Each scene shows the same named points in several views. A view is turned or mirrored, and shifted as a whole, has a little noise and may leave points out.
In the rows, zero is written as 128.

Scene 1
View 1
J802: [107 113 104  79  98 127 131 152 115 145 104  94 136 121 110 126 134  86
 102 139 111 149 124 127 139  78]
J727: [132 117 131  95  95 119 114 166  94 142  89 104 127 111 112 148 126  96
 117 167 117 151 139 133 157 135]
J218: [146  42 118  92 142  55  82 120 177 141 165 106 160 132 154 120 130 116
  71 152 177 175 163 149 185 154]
J556: [117 127 145  48 105 115 116 168 114 162 106 116 113 120  95 131 118  93
  94 116  93 129 107 152 146  71]
J114: [138 150 137  91  75 131 140 157  84 145  67  99 122 112  94 159 116  87
 135 159 116 147 130 150 144 166]
J962: [152  92 173  80 126  78  74 167 115 161 115 135 122 108 120 148 112 115
 105 166 128 147 151 157 201 154]
J108: [121 136 123  63  88 123 146 151 112 137  99  83 124 134  98 132 125  90
  99 111 113 140 106 149 115 104]
J411: [101 106 140  34 121 107 105 178 124 162 128 116 114 127  99 117 127  99
  69  99  80 121  95 140 145  16]
J884: [ 73 148  80  20  79 160 170 136 143 173  97  83 129 140  83 110 121  62
 107  76  85 126  76 152 103   6]
J254: [139 104 150  42 119  93  98 134 161 191 108 134 126 123 106 139  96  97
 124 131 133 141 130 191 201 144]
J794: [ 80 123  85  54  91 150 141 150 128 160 102  93 133 125 100 115 135  73
 102 113  91 139 102 125 126  11]
J86: [140 169 176  79  77 132 126 198  48 147  60 116  95 107  78 166 114 101
 126 151  80 125 114 141 137 138]
J985: [110 127 107  50  91 131 145 123 146 169  97  97 133 134 100 131 112  78
 123 114 127 144 112 170 142 109]
J431: [147 137 151 102  87 109 129 170  76 118  85  90 118 119 105 156 128 106
 108 155 121 148 130 139 126 170]
J13: [136 106 164  84 111 105  77 176  95 178  85 148 119  91 111 156 113 104
 133 184 107 140 153 146 215 137]
View 2
J962: [115 179 106 138  63  95 148 116 128 129  67 107 126 182  95 137 170  84
 127 119  79 109 101  37  98  76]
J802: [ 94 142 120 145 112 141 119 124  75 144 111 146 113 169 116 163 120 123
 146 142 120 106 119 101 129 128]
J254: [112 184  99 126  70 121 125 123 117 118  59 136 129 156 104 151 156  90
  85 142  81 165 146  63 104  74]
J727: [ 88 145 105 158  91 124 141 112  99 144 114 136 115 194 103 132 131 103
 166 144 130 104 102  63 131 111]
J431: [ 67 118 127 157  81 143 122 131 129 134 103 102 132 209 103 128 135 110
 182 132 136 133  94  54 113  93]
J985: [ 80 151 104 127 105 153  98 133  94 125  81 153 130 150 119 162 120 118
  99 160 125 175 157  92 120 108]
J556: [120 145 132 154  87 146 124 131  80 126 125 148 102 171 100 165 136 119
 147 140  73 138 141 109 125  89]
J411: [146 149 146 150 102 149 124 140  55 130 137 153  89 157 105 189 139 135
 144 125  36 107 141 141 126  95]
J218: [109 190 107  86 106 101 113 134 111 149   5  84 154 130 130 172 167  97
  85  94  94  65  93  53  81 123]
J114: [ 62 130 104 161  81 139 127 118 124 130 106 132 124 204 104 123 121 103
 164 154 151 158 114  52 127  96]
J794: [109 143 126 153 130 160 111 132  37 144 141 184  97 151 121 183 103 139
 140 155 106 113 149 146 150 138]
J13: [117 181  89 161  58  88 166  94 116 135  96 139 109 196  89 121 153  75
 139 147  94 112 111  34 121  83]
J884: [103 128 138 152 130 190  92 145  33 129 153 200  96 143 120 195  92 153
 127 173 101 167 185 171 152 125]
View 3
J884: [154 195 121 131 125  96  63 164  88 163 151 124  53  68  47  61 113  27
 137 138 197 125  93 151 208 147]
J86: [ 97 146 111 185 158 167 126 115 114 153  95 142  90 139 176 119 143 100
 132 126 141 114 117 162 136 172]
J114: [107 159 132 143 166 158 130 148 110 144  94 111  91 105 161 113 161 108
 121 120 123 100 140 131 124 161]
J985: [129 179 148 111 162 130 106 166 125 147 141 107  84  77  86 101 146  70
 129 119 150  99 115 103 154 140]
J108: [153 157 135 128 148 144 114 144 115 159 132 132  72  79 109  97 145  88
 108 122 145 105 111 136 162 150]
J254: [100 157 167 120 186 135 132 159 174 140 166 117 124 116  98 147 142  82
 142 114 130  87  92  61 123 125]
J727: [126 137 134 133 158 110 143 156 107 145 119 120  93 124 146 124 156 122
 113 127 115  91 127 123 128 148]
J431: [124 139 132 141 160 155 144 139 116 149 109 128  90 113 160 124 160 125
 106 120 116  95 128 135 128 156]
J794: [152 168 115 131 119  61  92 173  74 162 151 127  57  99  70  81 119  64
 127 143 167 114  98 143 186 139]
J218: [174 107 182  62 167  84 177 183 159 148 194 120 116 105  91 162 168 148
  79 116  83  58 103  45 113 103]
J802: [150 149 129 122 138  86 124 166  92 153 142 122  75 104 104 103 142 100
 111 132 137 102 112 129 156 141]
J556: [132 149 130 149 145 116 112 138 128 160 156 146  82 119  99 120 126  78
 127 128 153 112  82 127 164 145]
J411: [160 137 124 149 131  82 110 136 121 172 190 161  77 130  70 119 110  70
 120 140 166 114  52 131 186 135]
View 4
J884: [ 99  68  78 119 173 184 107 153 138 236  98 174 161 167 175 123 165 125
 105 108 130  95 122 159  82  68]
J254: [140 177 135  80 115 141 104 123 130 103 148 165  86 211 106  93  96 113
  83 145 147  96 114 190 103 108]
J962: [162 185 165 107 132 114 123 123 104  52 135 155  94 204  82 103 113 105
  69 135 145 108 134 158 128 134]
J431: [139 149 172 134 130 109 121 101 125 100 126 153 142 147  93 109 133 151
  82  85 110 133 106 117 133 161]
J13: [175 193 138 115 138 100 129 133  75  81 130 147 111 186  87  81 148 117
  73 140 136 129 128 145 102 122]
J108: [117 112 135 124 142 150 115 123 141 154 114 168 142 159 128 123 138 137
  94  92 119 108 114 140 117 127]
J556: [123 115 134 121 162 146 109 129 106 130 115 157 142 190 140 116 143 112
  72 117 138 109 132 156 108 103]
J86: [132 145 160 138 150  99 101  84  78 104 129 135 174 156 133  85 154 155
  50  93 117 159  96 122 109 131]
J802: [149 130 117 131 152 136 139 156 123 156 103 166 129 153  97 122 165 125
 109 110 113 108 137 127 114 125]
J985: [121 134 116 100 125 152 113 130 150 172 126 174 119 169 121 104 127 133
 108 118 125 101 108 162  98 106]
J794: [128  91  89 131 178 166 128 167 117 196  89 168 149 170 138 127 177 114
 106 119 129  96 144 143  97  84]
J411: [119  85 129 124 190 167 115 152 105 134  97 160 142 212 156 142 154  85
  69 124 153  89 160 165 115  82]
J218: [167 175 156  95 110 147 153 170 171  73 121 184  44 202  44 149  96  84
 126 137 140  59 163 162 153 156]
J114: [143 167 143 124 120 105 115 101 115 127 133 155 142 140  97  85 140 159
  86 101 109 140  91 127 109 143]
View 5
J431: [149 178 157  97 114 112 113 133 115 157 152 135 133 126 122 115 112 132
 144 134 120 131 149 158 107 103]
J556: [143 112 137  88 108 120  91 144 136 140 116 175 151 129 161 103 186  71
 128 172 111 172 122 125  94 117]
J802: [160 133 139 112  82 102 100 120 121 147 140 163 128 160 146 130 176 106
  96 157 141 154 128 105 121 124]
J13: [148 168 148 109 194 126 126  85 154 161  92 138 129 122 120 106 139 114
 119 147 104 119 118  81  90 125]
J985: [114 119 152 110  81 116  85 121 136 133 126 122 128 149 175 128 191  94
 100 173 128 141 132 132 144 109]
J218: [130  85 183 207 116  86 153  72 174 228 109 123 124 135 128 184 154 141
  92 174 128 174 144 110  76  78]
J884: [148  99 118  72  28 117  51 157 112  94 136 180 139 175 198 112 245  54
  84 182 145 168 113 114 159 141]
J86: [158 196 137  50 144 130  95 149 108 123 137 152 143 118 128  76 125 100
 156 133 105 122 129 140 108 123]
J727: [157 165 151 111 124 110 113 109 127 155 134 143 126 141 127 124 139 127
 115 139 128 131 137 115 111 116]
J962: [132 138 163 135 178 115 140  92 163 188  96 133 136 111 123 124 134 115
 131 160 100 145 130 108  72 103]
J411: [169  90 126  96  95 112  95 149 135 148 116 214 155 143 159 113 210  61
 114 181 121 200 111  96  82 132]
J114: [138 184 155  90 120 121  98 119 116 136 140 116 126 132 135 107 126 125
 129 137 123 110 140 144 133 111]
J254: [ 95 112 162 132 155 129 111  94 170 166  82 105 137 115 162 122 179  92
 113 184  99 144 125 117 107 100]
J108: [139 133 148  95  72 111  87 145 120 141 146 150 139 143 157 119 167  97
 120 159 131 153 138 147 123 108]
View 6
J431: [162 125 143 137 149 129  91 172 170  95 124 138 126 130 124 135 105 154
 156 135 149  69 164  77 133 106]
J556: [172 133  74 117 118 125  67 194 166 111 132 111 123 179  97  85  87 132
 152 165 172  62 162 115 143 177]
J13: [133  96  90 113 170 117  49 174 208 101 108 149  95 176 136  95 113 118
  90 111 191 100 149  90 120 132]
J218: [129 172 119 183 132 146  98 172 193 182  85  58  92 191 155 119 114  70
 120  59 126 150 188 112 150 152]
J114: [149 114 157 122 158 114  72 170 147  87 124 142 124 139 123 116 106 154
 153 153 168  82 145  85 116 124]
J985: [152 144 141 127 124 111  67 196 124 121 120  84 124 178 118  86  92 122
 170 173 167  98 152 117 116 187]
J727: [148 115 130 124 144 119  74 159 166 111 122 135 116 160 116 115 112 126
 138 124 155  90 148 102 138 128]
J802: [165 128 116 120 115 114  78 158 143 124 135 114 124 175  92  97 105 114
 165 141 147  87 144 131 155 162]
J86: [170  97 108 104 156 118  65 184 176  66 134 169 129 138 108 113  95 175
 146 170 180  40 151  73 124 114]
J794: [179 130  95 100  86 102  71 164 116 125 153 105 136 198  60  69  96 112
 187 174 153  74 128 162 161 204]
J108: [173 146 127 131 116 125  85 186 138 113 133 103 135 158 100 105  90 142
 181 172 150  70 160 112 139 163]
J884: [187 137 107  96  81 102  67 180  91 115 155  90 145 193  59  57  84 124
 209 215 159  68 130 162 146 225]
J962: [135 127  89 141 161 135  67 188 218 127  96 118  94 175 150 109 108 115
  97  96 171 101 177  84 126 132]
J411: [188 138  33 118  90 129  73 192 174 129 145  97 127 204  77  74  83 115
 158 163 160  52 164 140 169 200]

In a view up to two points have been moved. Name them for each view, in the order of its rows, or write none.
view 1: none
view 2: J727, J985
view 3: J431
view 4: J13, J802
view 5: J556
view 6: J884
